Each row is a point on a landscape with many valleys, with its height.
From any point a ball rolls to the lowest of the 2 points nearest to it. It stops when none of these is lower. Distance is the straight distance between rows; heights are no part of it.
Zuvu h=300: 118 123 124 114 123 130 163 158 117 148 115 102 102 127 79 160 136 153
 101 160
Luf h=306: 135 92 146 109 143 93 149 164 129 165 116 149 141 163 128 113 142 122
 149 111
nor h=464: 125 134 125 131 138 128 85 136 105 56 136 135 133 143 157 105 118 130
 137 153
dav h=309: 131 115 122 131 129 138 134 151 114 163 133 143 117 104 104 150 127 122
 108 141
Dat h=444: 141 138 112 115 109 116 144 76 164 166 84 66 118 150 127 122 137 135 129
 78
digib h=211: 124 114 102 150 134 128 113 137 105 128 152 138 122 111 120 127 115 109
 135 126
mudiz h=447: 114 141 100 141 139 120 109 127 116 78 145 130 141 133 149 108 125 136
 131 154
pebi h=301: 119 150 118 115 125 148 157 96 163 162 95 68 94 102 106 127 133 127 102
 100
noba h=427: 126 140 107 140 139 131 99 132 124 83 139 118 115 100 139 124 124 132
 126 146
Mena h=356: 115 141 91 114 123 121 156 116 144 122 134 100 120 113 99 145 127 127
 103 134
Seda h=497: 101 114 114 98 135 121 162 143 110 133 126 134 137 145 129 135 112 145
 133 141
fatop h=296: 150 138 119 138 108 113 83 114 113 105 161 142 141 122 132 131 117 104
 143 140
Votam h=350: 126 136 121 118 118 111 147 130 116 145 127 121 135 112 116 154 127 160
 108 160
Zok h=274: 147 133 169 128 152 123 114 125 137 66 99 131 143 170 152 67 120 110 144
 70
Rotus h=227: 125 126 125 138 139 92 152 129 113 118 130 148 161 193 144 113 130 130
 133 130
vite h=443: 140 156 98 146 132 115 110 114 147 94 136 99 113 104 135 134 137 132 117
 139
dud h=288: 139 130 157 138 150 113 123 130 132 81 112 145 153 193 165 79 130 115
 152 98
zod h=169: 116 169 101 156 106 107 127 106 166 94 154 121 119 161 146 132 155 94
 139 154
pabe h=475: 89 120 100 139 109 136 125 104 122 138 166 131 155 124 141 123 121 137
 169 128
nobi h=115: 142 124 166 110 149 136 86 152 96 98 106 151 140 126 156 98 113 132 130
 134
Pobe h=409: 135 137 128 131 135 155 84 146 119 83 132 124 98 87 135 126 123 118 117
 147
kevuf h=99: 148 100 135 112 135 107 145 165 111 140 120 149 129 138 112 151 137 147
 102 151
renu h=166: 114 129 121 113 126 119 122 134 127 103 150 161 143 150 158 119 119 112
 157 141
Subu h=381: 136 159 87 117 111 111 143 94 173 108 134 102 122 133 119 143 134 114
 111 119
Susif h=299: 132 148 113 140 102 161 85 100 146 109 156 116 113 77 128 121 119 116
 130 122
Pum h=302: 142 112 156 131 166 98 113 152 119 82 106 145 141 179 157 97 131 125 143
 117
Sada h=388: 140 157 131 124 123 134 123 125 149 145 126 117 102 80 119 157 146 130
 90 146
veze h=413: 139 146 105 146 93 141 102 66 166 135 141 101 135 89 126 140 129 132 123
 101
lam h=259: 114 114 108 116 122 109 168 153 110 136 123 105 113 152 87 155 131 154
 128 156
Vufev h=222: 134 144 115 122 124 110 99 133 147 64 147 128 104 137 137 131 139 90 139
 155
Deg h=218: 124 119 131 121 119 129 110 122 119 115 144 168 154 147 162 101 105 121
 168 115
Zeto h=178: 107 146 110 151 118 106 152 117 124 119 146 149 152 192 148 122 136 118
 141 160
Kapi h=162: 144 119 108 121 103 93 138 135 129 147 147 130 138 143 99 172 140 129
 127 155
sivis h=351: 114 144 110 99 109 115 160 129 151 148 109 71 97 123 68 148 144 129 109
 143
Nedo h=116: 110 132 107 103 112 119 119 124 140 121 150 151 138 124 143 132 119 107
 144 144
dufu h=656: 105 135 97 139 138 145 142 128 128 117 136 108 108 97 131 143 126 158
 126 146
pudu h=277: 142 103 143 125 135 89 153 141 138 154 122 143 150 185 122 107 143 111
 157 92
dubid h=173: 141 129 156 126 124 135 73 136 90 101 128 141 149 129 159 79 104 130 146
 127
Zem h=270: 124 129 135 134 136 126 115 128 123 94 136 158 152 178 175 81 121 120
 168 108
tek h=570: 132 109 152 143 131 165 104 125 110 139 132 160 149 116 157 84 103 152
 160 91
kagad h=263: 148 137 185 112 154 135 102 131 138 72 87 115 138 136 140 62 114 109 134
 64
Raser h=264: 134 156 122 139 114 176 95 86 169 139 134 108 99 63 133 118 134 120 112
 108
Pani h=200: 128 101 117 130 117 107 143 128 118 138 143 152 146 162 132 146 123 126
 153 128
gufo h=120: 115 145 96 147 109 91 126 109 146 143 152 98 137 131 111 151 154 104 145
 146
goz h=273: 132 114 151 144 135 162 146 156 108 173 129 155 108 118 119 156 138 134
 102 151
Kuze h=255: 153 108 153 124 148 101 141 132 136 136 115 149 146 163 131 92 125 110
 142 68
bavu h=258: 137 93 124 152 145 118 125 147 96 149 138 147 129 131 121 125 124 116
 137 121
Naz h=405: 89 131 98 117 94 131 153 109 139 151 142 96 119 115 102 157 126 126 154
 132
bof h=231: 123 153 113 121 117 146 126 96 171 145 123 101 104 72 131 131 137 118
 117 109
Bavam h=617: 97 121 135 132 131 147 160 138 89 180 121 112 125 113 108 138 120 152
 132 142
Torek h=100: 148 119 142 119 140 120 106 145 105 115 122 159 140 121 145 124 115 141
 115 144
Lugum h=415: 141 129 171 136 137 175 92 154 102 118 120 158 109 100 157 122 119 140
 127 147
tol h=155: 137 100 120 110 115 100 149 152 122 150 139 148 139 160 113 156 135 130
 130 140
Fene h=513: 118 114 122 138 114 153 116 114 111 144 150 148 147 106 142 127 109 146
 144 120
kuf h=542: 124 107 133 146 144 155 122 132 104 137 132 152 135 117 151 107 105 151
 144 109
dobul h=437: 94 128 93 137 109 128 144 108 129 141 150 109 134 131 123 150 121 140
 163 138
Kig h=342: 120 123 122 142 110 153 128 119 128 169 141 130 115 86 109 167 128 116
 124 135
Lurut h=639: 89 138 113 144 125 159 148 120 111 155 133 108 118 92 120 138 120 153
 119 143
Tiniv h=179: 114 147 103 109 109 130 120 108 155 130 142 125 122 88 134 140 127 118
 131 136
tid h=130: 107 150 96 141 121 97 139 122 137 115 156 131 140 166 137 132 145 99 135
 165
fisi h=359: 119 112 125 124 171 146 125 157 121 105 114 136 108 103 120 144 129 126
 85 157
Mub h=271: 130 147 114 116 114 148 143 85 178 157 100 83 103 100 135 124 135 134
 120 86
tur h=114: 147 127 175 125 169 128 132 135 124 129 87 141 145 121 147 83 130 154
 114 80
logi h=70: 90 143 101 143 106 99 153 113 139 142 153 102 135 168 111 149 149 106
 157 158
fem h=397: 139 156 101 119 93 118 126 67 178 131 134 98 137 116 129 147 134 119 126
 105
pumuz h=225: 173 128 198 114 161 137 118 143 149 103 78 138 123 119 122 90 133 116 98
 68
kab h=331: 126 144 131 150 114 187 84 111 126 134 156 132 111 68 134 122 121 119
 118 134
sezem h=228: 145 128 152 134 104 155 63 136 90 106 143 147 137 111 145 106 103 129
 151 131
nos h=379: 102 153 108 106 90 101 157 107 140 145 130 69 116 147 72 150 143 125 139
 147
Kib h=373: 99 120 117 121 97 141 142 108 128 176 138 114 128 101 98 167 122 126 134
 133
kes h=184: 170 96 177 126 150 132 128 163 113 146 101 168 125 141 128 119 129 130
 101 105
dugi h=219: 148 108 174 135 148 165 128 157 107 153 117 176 116 128 136 125 122 123
 96 122
bazif h=338: 113 161 145 148 138 188 138 125 138 154 137 127 94 88 134 149 147 127 91
 152
Rof h=406: 118 157 110 110 88 105 152 76 164 151 112 61 124 141 89 146 139 122 130
 116
mamug h=214: 135 111 135 120 156 94 144 148 110 128 110 140 157 157 136 116 126 150
 125 129
rasig h=411: 97 142 133 131 92 168 131 84 149 178 132 99 122 84 109 168 129 139 116
 132
nipe h=430: 132 133 104 150 98 149 113 81 141 136 153 115 137 88 116 158 118 136 116
 121
Nof h=391: 132 141 156 140 137 173 81 150 114 113 129 137 98 80 146 127 128 122 107
 161
Nibud h=326: 117 149 105 111 112 135 161 107 150 152 115 77 98 104 85 147 132 128 100
 121
gaso h=394: 143 147 93 120 101 110 129 102 156 97 151 131 134 135 122 153 127 108
 119 137
veza h=253: 135 105 132 133 121 126 132 113 116 140 137 157 160 154 146 118 113 137
 159 98
vula h=361: 128 82 148 128 181 129 139 170 108 124 93 143 123 145 127 120 132 138
 106 123
Buf h=291: 137 102 124 150 155 98 117 153 103 125 138 144 134 159 135 113 135 111
 147 126
muna h=148: 160 90 152 119 137 120 135 167 114 150 118 167 130 141 118 139 133 139
 115 123
muviv h=199: 105 109 111 130 113 116 163 129 97 160 134 100 128 149 83 149 118 139
 147 140
vib h=239: 138 134 115 122 127 94 106 151 138 95 144 138 120 131 135 141 144 105
 135 162
Nov h=438: 127 158 145 137 106 172 129 95 164 170 130 113 109 79 131 165 140 140
 106 127
tuze h=198: 124 161 108 140 101 124 95 113 157 77 161 128 121 141 153 129 138 101
 149 149
Gatig h=366: 130 153 136 140 136 158 114 136 126 139 135 135 105 74 132 140 137 129
 98 156
Muled h=325: 133 87 132 114 168 106 123 167 124 88 112 150 134 169 132 130 134 126
 118 146
Gubil h=322: 113 102 133 129 140 106 176 137 110 153 114 119 148 177 118 114 117 144
 152 103
Dodav h=50: 149 122 128 109 137 101 126 156 112 114 123 156 142 129 128 142 130 142
 99 156
puzet h=249: 167 145 176 113 142 101 123 127 167 87 103 126 140 134 130 87 143 115
 137 65
mame h=126: 106 127 102 132 97 98 161 118 113 147 145 100 137 179 92 152 133 123 156
 153
meso h=237: 168 114 174 110 152 109 122 145 143 112 96 146 141 144 128 89 129 114
 120 72
moma h=445: 128 132 163 154 147 186 112 141 100 146 132 160 122 101 157 117 124 146
 108 142
Vupib h=269: 109 95 126 117 122 107 167 149 98 164 126 117 137 170 99 131 124 136 162
 127
Befir h=210: 164 105 194 121 162 156 124 152 124 125 83 163 120 133 128 97 124 118 94
 86
Gisa h=469: 91 130 97 118 123 122 168 129 119 128 138 118 136 148 131 141 120 145
 157 144
sozu h=160: 138 115 163 115 168 104 147 143 126 138 90 136 153 144 143 93 133 155
 121 96
fotib h=426: 138 155 105 104 102 103 154 81 183 140 100 70 118 153 123 131 143 126
 127 98
Mus h=52: 151 122 176 119 154 145 108 146 111 103 93 150 146 123 157 83 109 148
 124 98
rab h=125: 151 133 107 114 108 99 127 134 156 136 137 122 118 111 96 161 152 119
 102 146
Mov h=566: 122 102 130 139 159 141 148 137 107 138 114 138 136 138 149 104 107 160
 148 93
tepov h=382: 123 156 122 117 123 127 144 125 129 155 118 105 118 92 106 154 139 151
 90 158
fuz h=313: 131 106 133 131 163 105 110 154 117 67 119 147 134 179 151 114 134 109
 136 150
fov h=590: 111 103 138 135 148 145 163 148 99 162 110 133 128 132 133 123 113 161
 135 120
Rifu h=308: 110 141 150 142 131 182 152 137 120 173 137 142 101 108 125 161 137 129
 100 155
bivak h=341: 130 88 131 121 173 133 122 162 111 91 109 145 120 128 132 134 120 134
 102 150
Vudok h=161: 127 129 98 155 125 106 118 121 126 131 157 114 128 119 112 144 137 108
 136 138
Mak h=272: 138 141 127 134 99 140 64 118 111 90 156 128 134 107 139 109 108 107 145
 138

For each start below, name the point where the ball stops.
pumuz -> Dodav
Rof -> bof
moma -> Dodav
Gisa -> goz
pabe -> goz

Call two points neighbours if one is among the 2 nearest of the other. Go from one point of each pair to the other, from neighbour to neighbour, staying as low as possible. Name the highest point that can't be avoided.
Dodav and Nedo -> vib
rab and Nedo -> veza
tol and rab -> Kapi
tid and Dodav -> Rotus
Dodav and Mus -> nobi
